A landscape with many valleys, sampled at points; each row gives a point and its height.
From any point a ball rolls to the lowest of the 3 points nearest to it. It stops when none of these is lower. Distance is the straight distance between rows; heights are no part of it.
(62): [ -3 -13   2  24 -28 -30 -21 -19 -44]  (h 434)
(419): [  5  31 -37  23   1 -39   0  -2 -24]  (h 351)
(584): [ 26  41 -31 -14  45  11  46  35  29]  (h 227)
(336): [ 35  46 -60 -40  42  48   5   7  60]  (h 319)
(110): [ -5   1  -2   9  -7 -20  42  -7  35]  (h 352)
(225): [ 28  57 -63 -65  19  66 -21 -16  80]  (h 346)
(19): [-26 -47  67   7 -29  13 -26 -14 -33]  (h 516)
(17): [-18 -32  15  15 -52 -19  19 -43  28]  (h 771)
(373): [-10   7  42  10   6 -21 -23   9 -86]  (h 321)
(485): [-12 -33  49  12 -18  15 -59 -23 -73]  (h 531)
(239): [-12 -45  31  22 -46   7 -38 -32 -18]  (h 221)
(352): [  8   9 -48 -26  17  31  16 -10  99]  (h 546)
(298): [ -7   5   5  -9  14 -12  60  27  39]  (h 425)
(108): [  1   2  24   8 -12 -33  -2  -3 -34]  (h 490)
(5): [ 18  39 -44 -24  27  15  26  12  56]  (h 309)
(254): [ -5 -16  11  22 -45   6 -73 -40 -71]  (h 570)
(468): [ 25  28 -21 -33  42  32  44  37  53]  (h 310)
(38): [ -3   5 -30   4 -13 -25  21 -12  30]  (h 59)
(156): [ 8 11 -8 -5 17 -5 36 38 28]  (h 276)
(406): [-13 -23  10  21 -33 -16  -3 -37  14]  (h 661)
(498): [ -5 -44  36  10 -11  35 -77 -18 -63]  (h 560)
(37): [ 44  50 -26 -44  50  43   7  37  45]  (h 344)
(505): [ 14  21 -64 -12  16   3  25  -1  66]  (h 362)
(218): [ 18  37 -44 -26  44  16  23  20  47]  (h 270)
(511): [-21  -8  -4   9 -24 -33  11 -24  -1]  (h 572)
(559): [ 15  31 -14  17  24 -32  19  28 -29]  (h 347)
(48): [ -1  10 -21   9  25 -38  22  21 -17]  (h 268)
(297): [ -3   0  11  22  -9 -23 -35  -9 -83]  (h 357)
(148): [-16 -18  18  -4 -17 -23  35   0  21]  (h 459)
(15): [-21 -71  63   2   8  71 -93   7 -46]  (h 603)
(121): [-13  -7  40  20 -16 -17  -3   8 -52]  (h 403)
(258): [  7  14 -24  -2  18 -35  35  30  16]  (h 170)
(403): [ -5  11 -32  28  -7 -32  16  -5   9]  (h 235)
(413): [ 14  27 -36 -23  27  30  37   3  78]  (h 435)
(482): [ -5  -7  -3  12 -30 -12  18  -6   1]  (h 522)
(445): [-26 -34  49  19 -42 -16  24 -15  -2]  (h 843)
(397): [-19 -34  72  -7   3  22 -66   7 -82]  (h 669)
(292): [ -7 -23   3   4 -18 -13  53  -6  63]  (h 452)
(45): [-20 -48  40  11 -26  22 -48 -24 -47]  (h 491)
(429): [-19 -36  51  11 -21  -2 -31  -8 -47]  (h 517)
(420): [-22 -12  37   6  -5 -26  21   8 -22]  (h 437)
(364): [  8  37 -63   2  24 -12  14   6  22]  (h 205)
(512): [ -9 -65  30  17  -9  73 -93  -8 -41]  (h 580)
(184): [ 17  40 -44  -6  36 -13  27  29  16]  (h 280)
(457): [ 55  66 -30 -75  31  82  -6   7  57]  (h 382)
(101): [ -8  -6  39   7  -9 -37 -30   7 -70]  (h 258)
(552): [ -4  -5 -29  -3   2   0  46  -9  84]  (h 524)
(241): [ -9   7  19   9   5 -38  26  26 -27]  (h 360)
(30): [  0  -7  13  27 -13 -19 -24 -19 -62]  (h 399)

Where does a ball stop that starts at each point below?
(419) -> (38)
(420) -> (258)
(352) -> (584)
(406) -> (38)
(292) -> (38)
(511) -> (38)
